A landscape with many peaks, sampled at points; each row gives a point and its height.
From any point a climber steps to the highest of the 2 points nearest to it. It stops when none of these is higher. Distance is the straight distance between rows; heights are no part of it.
z327: [ 68 120  94  76  66 107 104 125 113 111 110  96 126 103  69  83  80 146
  97  94 120  96  83  88 127  63  90 103  81 101 134 101 117 116  95 107
 104 121  96  81  93  93  81 106  94]  (h 397)
z273: [116  61 123  87  98 103  79  78  82  84  93  63  90 105 125 102 101  87
  96 124  89 107 112 107  87  80 122  76 113 115  88  85  90 100  93 121
  97  65 122 101 134 111 117  79  75]  (h 263)
z569: [ 90 154 125  95  90  93  73 125  88 141 110 106 118 100  98  91 100 102
  99  91  90  75 103  95  83 107 119  78 124  85  97 113  76 104  93 105
 108 118  90 156 123  98  91 110  92]  (h 307)
z689: [107 108  61 100 104 119 114 100 128 101 122 127  94 103  71 127 111 103
 116  68  87 106 103 114 119 120  90 117  85  95 109 112  98  52  90  85
 111 112 111 105  85  89 114 124 107]  (h 211)
z528: [104  88  95 107 133 105  72  96  67  78  92 126  81 103 110 127  92 103
  90 100  90 102 103 124  90 115  79  84 100 115 102  85 121 114  95  96
 110  90  82 124  71 139 109  83  97]  (h 304)
z105: [ 87 134  86  99  98 128 114 115 121 123 113 121 110 111  69  97 104 119
  95  70 109  89  99 102  93  98  90 114  78  82 123 108  92  96 103  98
  92 144 121  94 111 109 101 128  93]  (h 280)
z755: [ 85 124  74 104 111 133 105  81  99  94  91 119 116  92  72 100 105  93
 106  97  89  94 106  91  94 106  94 130  99  93 124  74 102 115 107  89
  85 106  78 106 110 103  87 118 132]  (h 423)
z368: [110  63 134 105 111  97 104  94  94 100 103  81  98  96 123 113 101  92
  69 129  94  98  92  99  89 103  91  89 114 118  68  93  88 113  99 111
  89  73 129 117 113 118 103  88  72]  (h 472)
z137: [ 91 135 134 103  82  82  72 135  85 147 107 100 114  95  96 105 101  94
  95  97  96  88 108 107  88  75 121  85 138  82  94 110  78  92  96 121
 120 110  86 156 120  95  89 104  91]  (h 268)
z198: [ 79 109  90 115  99 117  53  77  69  98  86 114 103  94  84 115 103  92
  88 110  88  76 109  96 102 104  96  89 133 113  96  85 110 118 101 104
 102  95  61 131 118 107  82 112 103]  (h 369)
z374: [ 94 144  96 127  99 114 100  89  84  99 109 117 117  97  93  85 104  96
 121 100  77  83 104  85  95 108 101 103 114  73 100  89  80 108 116  85
  83 104  58 128 121  98  84  92 142]  (h 284)
z145: [132  53 120 100  94  96  74  92  62  74 105  54  84 115 149 104 110  89
 104 127  89 112 117 110  89  85 127  71 132  95  91  78  91  84  83 111
  96  75 131 103 112  95 123  71  77]  (h 237)
z785: [ 94  92 114 112 129 100 105 120  92 105 113 125 104  96 106 118 108 109
  57 120  82  84  75 107 101 112  74  95 132 100  76  91  91 104  81 102
 105 100 105 146  81 139  97 109  82]  (h 453)
z492: [122 120  72 117 103  76  88  81 120  88  88  87 109  85 106  69 107 116
  96  99 132 106  86  83 107 102 113 116 103  78  81 117  97  94 104 100
 107  89 118  66  91  86 133 111 124]  (h 417)
z948: [114  93 103 109 113  99 111  80 106  84  63 100  84  94 101  91 112  96
 112  99 106 116 112  81  85 106 100 121  91 116  90  92  87 105 119 119
  91  91  94  82 117  85 109  95 121]  (h 176)
z622: [ 86 106 102  80 101  90 115 122 121  98 120 116 113 114  80 109  84 123
 108  75  99 114  87  83 125  96  51 116  81 111 106  88  95  79 116  94
 119 141 116  92  64  86  86 102  99]  (h 421)
z37: [ 88  94  64  90 111 110 107 102 112  85 109 121  90 102  83 129 126  97
 115  94  98  93 117 108 126 122 104  86  79  92 112 136 120  63  95  69
 113 121 107  81 117  91 108 136 115]  (h 153)
z501: [ 96 134 103  95  90 119 116 101 103 125  90 103 117  96  88  85 111 107
  89  89 103  89  97 100  79 106 122  98  83  81 119 101  87 117  99 103
  89  95  96  98 114 119 102 103 106]  (h 365)
z942: [ 83 137 103  84  82 128 112 105 115 123  93 100 130 101  72  78  93 115
  95  95 121  85  92  90  99  80 107 107  90  86 123  98  87 119 101 103
  95 101  97  91 111 113  98 107 105]  (h 321)
z204: [ 88 108  96  82  95 118  91  88 102  96  92  89 111  83  86  93 111 104
  90 120  97  95 108 110  92  83 141  95  94  86 131 107 108 137  82 102
  89  62  87  86 121 113 108  93 106]  (h 392)
z220: [ 79 103 118  85 116 128 111  89  99 105 101 121 108 115  73 102  81  84
  98  96  83  77  98  82 108 105  70 117 110 127 107  64  97  98 113  97
 101 107  81 122  99 115  73  99  89]  (h 363)
z885: [125  87  94 109 103  60 101 104 136 112 103  97  85  97 102  82  89  91
 137  83 126  97  71  90 117 121  63 107 118 118  75 100  98  88 118  88
 116 109 140  75  95  83 108 109  85]  (h 282)
z228: [ 95  96 114 150  78  85  91 125  79  97 107  92  73  99 114  94  95  98
  88  85  74 105 108 124  81  68 116  75 122  90  66 102  94  98  99 110
  95 101  60 114  85  75 102  66  92]  (h 151)
z892: [ 81 122  84 109 109 125  76  76  76  92  96 113 114  93  78 103 105  89
 108 112  81  75 109  88  93 113 102 107 118 100 114  77 108 126 103  88
  84  98  59 127 117 107  82 114 126]  (h 395)
z586: [127 109  76  97  93  67 105  98 107 100  85  82  82  93 130  81 115 104
 101  90 128 111  95 111  87 128 128 119  81  82 113 116  99 104  88 114
  93  94 108  78  89  78 115  99 100]  (h 128)
z898: [ 92 136  78 100 105 139 113 104 111 116 110 131 113 105  67  99 100 110
 112  71  95  95  97  99  93 103  86 127  89  80 128  88  87  92 104  92
  90 142 113 117 103 103 102 131 105]  (h 252)
z394: [104  98 113  90  93  90  90 101  76 118 103  83 101 106 124 119  98  99
  64 111  92 103  97 124  75 107 122  65 107  92  99  95  96 117  79 100
 104  73 102 116  98 124 100  84  77]  (h 462)
z347: [ 74 112 120  86  83 114  79  93  95 129  95 101 116 102  79 103  95  87
  82 112 100  66 102  95 100  85 111  75 124 119  95  93  88 114 102 109
 114  90  81 119 117 109  86  95  74]  (h 334)
z320: [ 96 109  65  97 120 134 110  83  98  94 100 120 103  94  66 110 106  91
 112  84  71 103 113 107 100 108  93 134  97 102 128  75 108  97  98  94
  93 108  81 112  96 106  89 122 120]  (h 446)
z655: [ 89  95  90  74  96 101 104 110 100  96 119 113 116 119  87 113  97 105
 126  97 124  93  90  76 137 107  82  67  68 104  99 120 120  65 110  64
 128 138 125  76  97  99 114 135 111]  (h 188)
z952: [ 91  95  66  98 109  82  98 106 107  87 104 105  73 101 111 110 106 102
 104  90 103 106 112 137  79 128 118 108  55  95 122 135 124 110  83 109
 100 112 111  85  92 102 102 103 102]  (h 111)
z902: [ 92  90  85  86 119  99 116  96 127  94  88 106  96  92  85 104  96  97
 103  84 104 110 110  98 110 105  79 117  83 114  99 110 100  94 117 107
 111 103 109  75 112  94  80 116 104]  (h 519)
z235: [127  64 101 104 116  66  92  94  76  92  91  70  66  88 137 112  92  90
 110 111  99 114 110 112  80 118 109 118  87 116 112 108 110 125  92 134
  97  83 123  92 108 102 104  77  87]  (h 560)
z44: [ 69 103  76  98  80 102  94 114  99  87 129 112 134 110  88 101  86 127
 107  96  97  96  80  74 147  84  76  91  79 100 107  96 138  86 100  71
 119 149  99  76  85  80  81 128 119]  (h 466)
z390: [134  57 123 116 110  78  98  90  70  92  98  66  75  93 143 114  96  89
  97 128 101 112 103 106  81 115 104 100 107 115  91  94 104 120  92 119
  85  76 131 106 107 105 115  76  80]  (h 647)
z595: [ 79 119 110 102  81 119  88  79 111  92  97  95 128  99  82  90 106  94
 110 133 101  81 112  88 104  66 133  94 120  90 117  98  96 118 104  88
  90  58  67  99 124  99 102  80 121]  (h 324)
z815: [ 83 110  62 100 110  99 106 101 125  91 101 100 101  85  86 101 111 116
  92  92 112  99 112 114 111 100 110 105  76  92 112 135 116 102  92  93
 100 100 116  64 122  98  96 124 108]  (h 597)
z996: [127  77 145  99  93  94 116  95  88 109  95  68  96 105 126  96 114  81
  88 118  94 102 101  92  84  99 124  83 117 104  78  92  78  97 102 101
  85  71 109 101 106  91 112  80  79]  (h 385)
z414: [101  84 122 148 101  99  81 114  68  74  90 115  68 106 121 111 110 101
  86  95  76 106 115  96  92  91  94  86 126 110  54  96 102  73 105  99
  85 102  69 126  84  89 109  66 112]  (h 108)
z3: [ 89 120  90  77  89 112 110 111 130 116  91  89 124 105  82  77  91 121
  83  86 124  99  89  99 113  74 109 107  81  84 116 110  90 108  92 111
 100  97 117  72 101 108 104 114  99]  (h 285)
z381: [101  95  65  97 117  94 108  88 132  90 101 114 101  97  79 100  96  97
 117  76 107 112  94  92 121 114  71 114  90 106  85 104  94  76 115  94
 123 108 114  78  93  83 101 122 111]  (h 538)
z911: [100 143 122 100 122 101  88 126  85 125 109 130 106 101 107 105  99 100
  94  92  75  84  94  97  81 125  97  91 136  91  87  90  85  96  98  89
 106 121  95 168  90 111  98 106  98]  (h 383)
z854: [ 91  75 127 100 119  95 108 115  94 115 126 107 107  94 102 124 103 104
  55 122  90  90  86 109 101 114  76  90 110 101  86 110  95 114  83  93
 101  91 114 123 105 148  84 101  75]  (h 492)
z106: [ 89  97  75  85 103 111 109 102 107  91 113 117 103 114  83 121 115  97
 118 100 119  89 101  92 132 113  97  73  75  92 102 133 120  62 101  59
 119 128 118  72 119  97 119 140 112]  (h 170)
z87: [ 81 113  96  79 107 115 123 117 117 106 118 122 112 115  66 112  84 108
 111  69  91 105  93  93 124  92  58 132  87 104 120  80  90  77 109  86
 115 142 108 101  71  95  89 109  99]  (h 400)
z354: [ 99  63 139  80 103 105 118  99 119 104  90  82  97 102 107 100  77  95
 103 112 102 101 108  94 101  86  85  99  95 139  91  97  97 116 114 118
  93  82 122  99 123 113  82  87  77]  (h 387)
z895: [103 114  49 113 101 105 109  98 131  90 112 132  87 100  88 111 112 111
 107  77 104 102  98 124  91 129 107 107  71  82 111 114 109  79  92  97
  99 123 111 100  85  90 121 118 110]  (h 186)
z536: [109 118  52 116 109  83  96  80 124  83 101 107 104  85  93  88 111 116
  98  91 124 103  90  96 100 115 103 115  84  85  89 112 100  92 102  97
 111  99 118  72  98  88 123 117 119]  (h 465)
z467: [ 80  77 104  91  97 121  93  70 101  81  79  91  93  90  86  96  89  92
  97 120  98 100 120  92 102  83 100 101  92 133 103  99 113 128 106 118
  98  78  83  85 139 106  88 100  98]  (h 144)
z2: [112  84 105 104 103  85 112 107 136  96  73 109  91 112 109  89  77 113
 134  87 113 118  91  76 107  98  65 114 109 146  77  84  96  96 121 114
 101 116 130  84  95  73  93 107 100]  (h 346)
z735: [ 78 108 105  79 113 129 122 105 107 110 108 121 112 113  64 104  80  94
 110  80  86  89  98  91 114  97  65 132  96 115 126  68  97  92 110  88
 104 126  88 110  90 107  74 107  96]  (h 380)
z187: [120  56 115 111  83  94  68 104  72  65  98  59  92 108 153 115 117 105
  83 128 100 116 113 115  87  69 112  75 135  98  80  87  93  71  85 108
 101  85 134 115 113  93 122  69  78]  (h 216)
z611: [121  84 118  80  90  94  99  90  78 100 100  72  97 109 125  90 115  86
  93 114  84 111 104 111  89  97 144  72 100  73 110  92  81 105  86 114
  95  60  91  94 104 100 112  81  93]  (h 168)
z503: [ 99 115 112 148  78  90 107 115  93 110 118  95  83  90 106  78 101  96
  91  83  65  97 101 114  87  77 126  73 123  87  69 100  82  96 101 105
  82  99  57 109  97  69  99  70  87]  (h 177)
z458: [111 108 125 130  80  99 122  99  98 105 110  91  96  97 101  71 112  96
 102  95  79  99 100  98  96  83 126  77 110  81  77 101  72  91 105  97
  79  81  58  87 111  81 109  72  98]  (h 217)
z491: [ 89 102  88  72  89  97 105 115 133 105  93  84 119 102  89  76  79 128
  96  89 120 105  87  95 129  68  97  94  80 100 109 115 101 105  97 113
 109  95 119  66  98  96  90 112  97]  (h 294)
z363: [ 91  93 109  73 104  79 114 129 125  97 111 104 112 111  91 113  92 122
 117  85 108 106  96  82 130 101  57  96  80 117 101 108 105  78 118  89
 122 133 123  85  78  88  77 106 103]  (h 449)
z862: [ 99  71 120  80  85 105  63  85  90  87  93  76  98 112 116 107 113  86
  80 128  92 101 107 113  91  64 127  65 128 103  84  86  88  81  93 118
 111  71 105 107 124 108 107  83  72]  (h 286)
z712: [ 87 120 132 104  74  89  85 126  99 136 112  94 110 106  93  92 112  86
  94  98  83  81 105 111  95  61 133  80 140  77  89 103  69  82 101 121
 120  94  80 131 114  91  91  88  86]  (h 232)
z878: [102  83 101  74 109  70 107 120 121  97  97  98 107 107 103 114  91 109
 139  96 112  95  92  81 133 112  63  77  91 120  97 118 111  73 120  80
 131 121 136  82  94  92  82 114 110]  (h 488)
z297: [ 99  68 108  79 131  95 118 103 129  89  90 106  89  95  93 120 100  88
 116  95  93 107 123  97 124 110  70 123  99 124  98 115 108  81 120  99
 111 105 116  94 103 102  76 112 104]  (h 573)
z771: [ 73 102  75  89 105 112 106  98 123  93  91  89 106  79  80  94 100 111
  90 103 110 102 114 106 116  83 110 113  86 101 118 126 119 124  97  96
 100  87 102  63 126  96  88 115 108]  (h 530)
z264: [104 116 114 102 133 108 112 120  92 115 123 136 104 103  98 112 102 107
  91 103  69  87  84 111  83 127  91 100 131  99  92  87  95 104  83  85
 102 109 107 160  68 137 109 110  87]  (h 418)
z257: [ 98  91  97 101 127 102  71 101  65  85  91 114  81 114 115 124  82  94
  97  96 107  98 103 133  76 120  89  83  83 102 102  98 112 133  86  93
 114 101  86 110  72 139 118  81 100]  (h 325)
z316: [133  84 135 101  93  81 122 100  72 116 107  66  93 104 140 101 110  82
  84 123 101 110  99 101  83 116 130  82 113  90  91  96  86 107  90  96
  80  73 107 106  83  91 107  80  78]  (h 348)
z823: [ 86  74 126  89 103  95  91 110  94 124 123  88 111  96 103 126  96 101
  50 127  99  90  90 115 106  92  87  79 116 105  89 110  95 115  80  93
 106  83 118 118 118 138  83  91  58]  (h 532)
z730: [132 102  71 105 106  59  98  93 120  98  88  91  76  82 115  85 116  99
 111  86 128 107  86 103  93 131 102 117  95  94  94 108  97  92 103 103
 102  96 117  76 101  73 114 107  91]  (h 155)
z287: [101  84 111 101 110 110 103  76  99  83  72  93  87  93  99  98 102  93
  99 108  98 107 116  86  83  98 104 106  88 126  93  92  94 116 113 123
  94  77  93  87 129 103 101  94 108]  (h 159)
z607: [134 115  91 111  91  77 101  92 117  98  77  79 104  88 114  68 114 110
  97  98 129 116  93  89 108  95 122 118 103  66  95 117  88  94  98 110
  92  88 104  64  93  81 129 105 122]  (h 370)
z557: [112  72 144  88 102 103 117  94 107 109  91  73 100 105 114  97  97  86
  89 116 101  95  98  90  87  94 105  92 107 125  80  88  79 111 110 111
  89  74 122 103 114 106 103  84  75]  (h 428)
z869: [102  72  98  87 120  76 110 108 134  88  84 103  93 104 104 113  88  98
 142  94 102  99 106  89 132 110  59  97 107 128  92 114 108  76 123  92
 124 113 129  85 104  91  78 115 111]  (h 524)
z937: [118  70 114 104 126  85 100  91  79  88  96 106  77  89 120 120 100  93
  88 108  94 113 102 110  75 129  93 104  88 115  93  97 113 116 102 113
  93  80 103 108  90 119 107  82  93]  (h 56)
z734: [ 93  88  91  97  92  94 106 100 126  85  81 109 109 114 100  89  70 128
 123  91 101 122  92  67 111  83  64 107  91 140  96  83 107  98 110 119
 107 115 108  83 102  75  69 116 111]  (h 373)
z618: [109 110 123 109  82 110 121  92 107 100  90  87 111 101  98  72 114 100
 104 107  97 103 100  90  97  80 127  93 100  77  97  99  74 100 109 103
  90  70  70  82 118  97 112  80 119]  (h 258)
z976: [110  87 127 138  96  86  91 108  67  84  94  97  75 104 128 106 106  93
  91 101  82 103 108 105  84  98 109  69 108 101  64 101  98  98 104  99
  95  96  67 108  83  89 110  61 106]  (h 125)
z901: [ 67 114  77  98  73 101  92 118 111  96 123 101 137 102  85  90  79 144
  93  99 108  96  81  76 140  67  85 102  85 103 114 103 141 106  97  86
 110 128 101  73  87  80  74 120 110]  (h 439)
z222: [104 103  89  93  93  79  97 104 119 106 132  96 118 109  93  75  81 121
 114  76 122  95  75  84 127 102  77  85  71 101  76 116 107  83 111  99
 124 123 135  69  80 104 107 117  98]  (h 229)
z72: [ 93 108  56 107 111  84 101  87 124  85 117 100 106  92  88  94 101 117
 104  91 122  94  95 103 119 107  99  96  77  87  92 134 112  86  98  85
 112  98 126  61 115 102 111 129 110]  (h 523)
z787: [126  56 116 131 104  85  99  98  67  79 100  67  87  96 152 117 106  99
  77 147 107 107  86 107  92 112  87  83 125 103  68  92  96 112  82 110
  82  87 131 121  91 102 118  85  79]  (h 563)
z332: [107 128  94 128  95 115 121  85 101  96  87 119 112  98  89  82 110  99
 107  98 103 117 100  74  97  96  93 130 103  75  96  88  82  97 124  93
  88 109  73  85 105  91 105  92 151]  (h 219)
z247: [ 91 122 111  97  80 120 110  90 120  98  85  91 130  99  85  78 103 104
 101 118 112  99 101  85 104  66 123 105 104  77 116  97  87 112 109  97
  91  65  79  84 116 104 110  88 129]  (h 292)
z838: [125 112 112 137  87  83 128 100  90  99  99 101  89  88 114  73 112  96
 114  94 104 113 100 101  90 104 118  99  83  74  98 112  96 105 105  96
  68 102  51  77  86  86 115  70 117]  (h 247)
z375: [ 93  97 127  90  76  89  77 119  94 121 109  90 103 116 105 101 121  82
  81 110  83  94 104 122  90  58 140  73 144  68  94  94  76  75  94 119
 117  81  85 120 105 100  93  90  81]  (h 207)
z181: [121  92  95 103  93  62  96 103 123 112 120  93 101 103  99  67  79 107
 135  78 122  95  67  82 123 114  70  89  94 114  75 107 108  90 119  98
 122 113 142  72  82  96 108 111  91]  (h 253)
z107: [130 119 102 133  87  84 120  96 104 100  87  98 102  83 109  72 119 109
 104  97 119 122 100  90  98  95 118 119  93  66  98 114  92  95 108 100
  79 101  71  69  94  84 121  87 131]  (h 306)
z554: [103  87  93  91  90  90 101  99 101  96 142 113 116 109  85  94  81 105
 139  89 115  97  80  72 135 108  74  80  62 100  86 112 118  65 117  82
 130 131 129  85  81 109 117 127 114]  (h 206)
z301: [ 88  96 119  83  84 107  74  89  93 116  93  89 106 102  96 109 107  87
  72 120  94  84 101 108  92  74 122  67 125 107  89  93  88 103  96 112
 115  75  91 113 119 114  95  89  71]  (h 310)
z736: [ 82  91  75 102  88  90  96  98 126  78  92 100 123 104  97  85  70 131
 113 105 100 114  88  67 125  74  73  95  93 129 102 102 126 103 103 104
 112 108 107  72 105  73  67 124 116]  (h 391)
z764: [ 72 113  83  79  89 128  97 102 130 100  92  93 123  86  73  89  90 116
  88 111 121  95 106 104 122  64 125 118 104  89 134 113 123 130  95  86
  89  70 103  75 117  95 103 105 106]  (h 476)
z968: [ 95 149  93 104 111 111  79  93  73 106 111 120 114 101  96  86  98  89
 125  96  68  81 102  88  97 116 100 101 128  81  99  88  82  95 106  90
  91 119  62 157 116  94  77 113 129]  (h 313)
z256: [107  75 131 121 112 110  85  86  78  73  83 108  82 103 119 113 112  93
  82 111  87 101 111  81  90 106  91  92 116 130  57  83  95  87 111 105
  84  80 102 124 109 107 115  83 100]  (h 79)
z863: [ 73 113  96  82  86 132  95  91 106 112  97  95 121  86  69  89 101 104
  95 116 108  80 104 105 103  83 129 101 105  95 127 107 114 142  91  92
  89  73  86  91 126 110  95 106  97]  (h 430)
z166: [ 93 138  91  87 121 112  62  84  67 110 107 115 116 105  88  94  94  82
 116  97  73  74 100  89 104 111  94 112 143 100 104  80  94  88  94  95
  99 122  69 163 111  95  75 131 106]  (h 331)
z237: [ 93 101  63  98 101 107 103  86 121  90 124 120 118 108  75  98  80 101
 116  77  99 108  84  85 133 102  65 107  83 100  84  95  97  69 110  86
 127 125 116  82  75  87 105 125 114]  (h 508)
z529: [115  85 100  82 100  86  96  92  72  99  97  69  87 104 130 100  96  95
  94 111  96 118 107 121  79 111 137  90  77  89 122 105 101 127  74 122
  97  69 104  89  96 110 110  80  91]  (h 148)
z567: [115  60 129 122  96  97  95 100  83  87  95  70  97  98 139 113 114  97
  66 138  98 102  92 101  89  93  97  80 133 109  58  93  85  97  92 105
  88  82 134 123 106 102 116  88  78]  (h 515)
z558: [ 99 133  74  89 105 144 115  97 102 117 114 120 113 113  63 100  89 101
 121  67  80  98  91 100 112  89  76 144  97  86 132  72  76  78  97  83
 100 142 113 124  87  96 103 126 107]  (h 236)
z476: [104  76 112  89 102  89  93  99  84 116 118  74 106 100 123 127  97 103
  54 127  97 107  92 123  91  97 105  74 115  94  94  97  95 111  74 100
 103  70 119 116 110 128  92  85  61]  (h 493)
z472: [123 126  93 106  78  87 121 103 103 112  87  94  94 104 125  77 115 107
  94  89 127 110  99 115  79 123 134 113  78  63 117 116 100 101  89 105
  79 109  92  84  77  96 121  95 113]  (h 123)
z180: [104 114  82 109 107 110 114  81 117  88  72 112 106 101  88  86 103  96
 104  95 112 123  98  74  97  97  86 130  97 102  88  87  86  97 121 106
 101 107  95  79 100  82 104 107 134]  (h 199)
z958: [122  78  90 100 115  68  90  98  80  87  82  83  68  93 138 101  97  87
 115 105 110 110 105 110  74 122 118 119  69 110 113 115 110 128  91 130
 107  95 104  86  89  91 109  77  99]  (h 494)
z409: [106  89 118 111 115 102  86  87  77  89  87 110  87  96 110 119 107  96
  73 108  84 100 104  99  79 115  96  83 104 116  82  86 102 107 107 108
  97  79  88 118 102 119 103  82  97]  (h 68)
z836: [ 70  97 114  80  84 126  96  89  98 120  99 101 112  98  70  96  86  93
  90 108 102  74 101  96 107  92 100  87 105 124 107  96 106 128 103 105
 107  90  77 101 123 113  76  98  76]  (h 359)
z265: [ 92  92 111  68  94 100 120 112 130 111  85  85 111 104  89  88  80 114
 101  91 114 108  94  94 110  77  89 100  80 120 110 102  95 110 110 118
 106  95 110  78 107  96  80  98  88]  (h 323)
z380: [139  95  92 108 102  53 105 103 111 108  84  75  60  81 135  95 116  82
 114 100 129 106  93 103  90 130 107 127 110 104 107  99 100 103  97 105
  84  94 123  86  97  66 103  98  80]  (h 187)
z211: [100  81  92  87 109  84  87  98  68  96 102  78  79 105 125 114  79  96
  94 105 104 117 109 134  76 116 118  96  62 100 123 120 120 136  69 116
 104  90 106  84  94 124 105  79  90]  (h 133)
z705: [ 97  90  85 100 126 117  88  92  77  88 103 128  82  91  86 120 100  99
 103  92  75 106 116 121  86 121  96 103  85 110 121  93 128 118  97 100
  99  98  78 116  86 132  95 104 105]  (h 327)
z630: [103 120  62  97 105 133 119  95 119 111 118 120 106 108  64 119  99 101
 116  63  77 107 101 108 125  99  81 135  94  97 117  92  87  57  90  84
 110 120 110 109  79  89 107 123 108]  (h 224)
z88: [133  86 104 105 105  55 107 111  95 100  97  76  52  81 147 102 108  69
 116 124 130 111  98 105  81 136 107 132 103 107 109  97 114 121  91 103
  77 100 115 106  75  75 101  92  79]  (h 223)
z534: [ 69 110  71  99  89 106 101  99 128  88  96 100 131  99  85  87  72 122
  95 105 114 106  90  78 125  68  82 112  92 113 108 101 126 114 107  94
 109 106 102  72  98  80  76 119 118]  (h 411)
z224: [111 127  70 110  93 104 117 100 120 109  95 125  95  99  99  96 116 111
  98  78 115 106  93 118  73 131 114 117  76  76 112 109 102  92 100 103
  90 127 109  97  82  97 120 111 109]  (h 161)
z589: [ 92 156 128  98 109 105  89 118  86 133 111 121 112 100  95  90 100  95
 104  85  81  72  98  82  90 119  99  93 124  89  93  91  68  95 108  94
 106 124  90 152 115  98  89  99 101]  (h 347)
z217: [ 75 132  75 103  92 120 103 111 125 109 122 114 122 113  72  94  89 125
  93  77 118  90  93  96 118  82  84 108  79  85 103 109 103  94 103  91
 107 145 122  77  96 104 101 130 103]  (h 318)
z286: [ 70 143  89  92  77 122 100 120 117 115 115 101 127 112  68  81  79 138
  91  83 125  86  88  91 116  66  91 112  82  85 120 101 106 112  99 100
  99 141 116  86  93 107 100 120 100]  (h 352)
z26: [ 92  95  93 106 121 121  70  79  71  91  99 125  91  95  84 119 101  96
  85  97  76  91 110 106 101 112  81  96 119 120 105  77 124 109 100  96
 101  89  70 126 104 131  85 107  92]  (h 349)
z782: [109  88 111 104 114  88  90 102  64  88  88 103  77 110 128 106  93  76
 105 100 112 105 103 117  70 128 109  98  72  99  96 103 106 130  94 102
 108 101  81  96  65 115 122  70 107]  (h 367)
z582: [122 118 111 121  91  87 127 103  88 108  94 118  85  92 114  84 112  84
 116  89 107 114  98 106  79 130 114 105  84  75 100 105  99  99 112  87
  74 119  59  95  69  94 119  77 116]  (h 197)
z192: [101  96 115  79  82  92  79 107  84 112 107  84 103 116 117 100 119  85
  78 113  81  99 101 123  89  80 144  59 126  64 102  90  79  91  81 108
 111  69  86 113 102 108  99  86  84]  (h 189)
z833: [126  87 134 115  90  69 118 107  62 100 115  66  75 103 146 104  99  65
 101 131 121 111 104 101  87 119 113  82 111  92  86 108 102 112  88  84
  71  90  89 104  56  85 110  76  83]  (h 301)
z140: [ 78 102  64  97  93 115  98  98 109  89 130 118 129 116  77 105  75 104
 115  83  84 102  82  86 148  86  66 105  81  99 103  86 112  69  97  73
 122 144 105  87  71  85  92 129 120]  (h 489)
z658: [ 95  76 102  77 129 115 121  98 118  92 101 114  96  98  77 124 105  83
 108  88  78 108 126 101 125 106  76 132  98 120 111 105 114  72 111  91
 112 104  98 100  94 110  78 115 104]  (h 536)
z17: [ 87  84 115 127  76 103  73 118  82  84  70 104  94  93 117 139 115 108
  57 125 117 104 102 115  89  63  84  92 137 102  97  96  99  73 106 117
  99  88 104 145 117 104 107  81  91]  (h 175)
z924: [123  90 101 107 104  70 108 106 138 111  75  91  84 101 110  82  89  97
 127  88 126 107  84  90 108 106  75 114 117 128  79  95  90  98 116 108
 102 105 138  72  99  73 106 108  88]  (h 315)
z436: [ 94 116 113  88  92 107  98  96  89 125  97  97 106  97  96 101 107  98
  79  99  90  89 100 109  75 109 125  77  95  95 106  99  92 121  92 104
  98  80  90 108 114 124  96  95  89]  (h 416)
z774: [132  80 127 110 101  66 115 107  73  97 102  76  64  89 145 104 104  62
 111 136 129 112  99  98  78 131 107 112 104 101  96  99 112 120  91  96
  67  98 100 108  62  84 108  86  85]  (h 260)
z359: [ 81 122 100  90 117 127  80  80  79 113 103 117 116 112  74  97  87  76
 108  97  76  62  97  87 111 110  82 114 135 117 107  64  96  96 103  94
  99 115  72 141 109 107  73 116  95]  (h 345)
z11: [123  85  97 101 115  74  99 101  87  86  80 105  66  92 128  98 109  79
 118  99 114 112 101 108  72 132 114 124  71 103 105 105 110 116 101 112
  98 105  85  94  69  85 117  79 107]  (h 429)
z974: [105  74 123  70  93  99 118 107 130 106  75  78 101 108 107  85  76 110
 119 102 109 109  99  96 105  70  96  95  93 133 106  91  92 113 109 126
  98  84 122  86 117  95  84  92  83]  (h 353)
z786: [102 101  70  96 114 133 113  94  96 103 115 115  94  97  69 124 107  96
 121  75  58 109 126 124 107 108 101 130  94 111 134  94 121  82  87  86
  97 106  86 128  81 114  94 122 107]  (h 473)
z512: [102  72 115 119  73  95  71 113  78  73  81  80  91 103 138 130 116 108
  63 125 108 114 108 123  81  58 100  80 128  95  89  96  97  71  96 113
 107  88 108 126 110  96 111  66  85]  (h 195)
z471: [ 89 105 108  93  91 113  78  85 100  83  96  91 115  91  92  95 117  95
 102 135  90  89 111 101  96  70 146  84 110  82 123  99 100 124  89  98
  94  53  73  95 121 107 111  78 115]  (h 356)
z635: [ 88  92  59  99 112  90  99 107 114  80 111 119  74  96  96 124 119 102
 112  91  93 102 120 131 100 128 113  97  63  95 121 142 128  86  87  90
 104 118 107  86 103  97 100 117 111]  (h 131)
z978: [105  83 101  88 128 124 122  90 103  99 116 116  99  97  71 124 108  86
 104  89  61 108 123 108 115 105  82 136 106 121 116  93 119  76 100  89
 107  93  90 122  85 129  87 110  97]  (h 507)
z517: [ 88  90  86  93 105  90  96 108  89 100 108  94  72 110 110 116  93  98
  96  95 100 116 114 146  74 124 116  98  58  96 126 135 133 125  74 107
  93 110 112  85  96 122  98  97  95]  (h 116)
z365: [ 61 102  96  84  80 136 105 100 102 119 105 100 118  93  63  90  90 105
 102 105 112  75 105 104 115  90 109 112 102 106 123 110 123 142  99  89
  95  96  79  87 129 103  77 112  91]  (h 394)
z807: [110  67 138 138 102 102  85 102  71  68  86 102  76  96 130 109 118  98
  88 108  90 105 117  85  92 101  98  90 124 123  42  97  96  71 101  91
  70  93 102 123 100  91 121  77 102]  (h 91)
z828: [105 132 104 143  90 112 123  91  94 102 106 115 107  94  93  75 108 103
 114  96  87 100 100  84  97  95 102 108 108  73  89  94  77 104 120  89
  77  99  55  95 117  93  99  75 139]  (h 249)
z312: [126 121  95 108  91  88 123 102 106 113  86 118  89  89 112  89 120  95
 101  86 121 118  94 105  75 134 116 120  83  77 106 104  98  90 107  97
  83 121  86  92  73  89 120  94 110]  (h 157)

Where does a climber stop that starts at each point below?
z705: z297
z217: z381
z952: z381
z807: z863
z529: z823
z569: z823
z224: z381
z618: z863
z730: z390
z312: z815
z3: z823
z534: z381
z180: z297
z265: z390
z359: z297
z257: z390
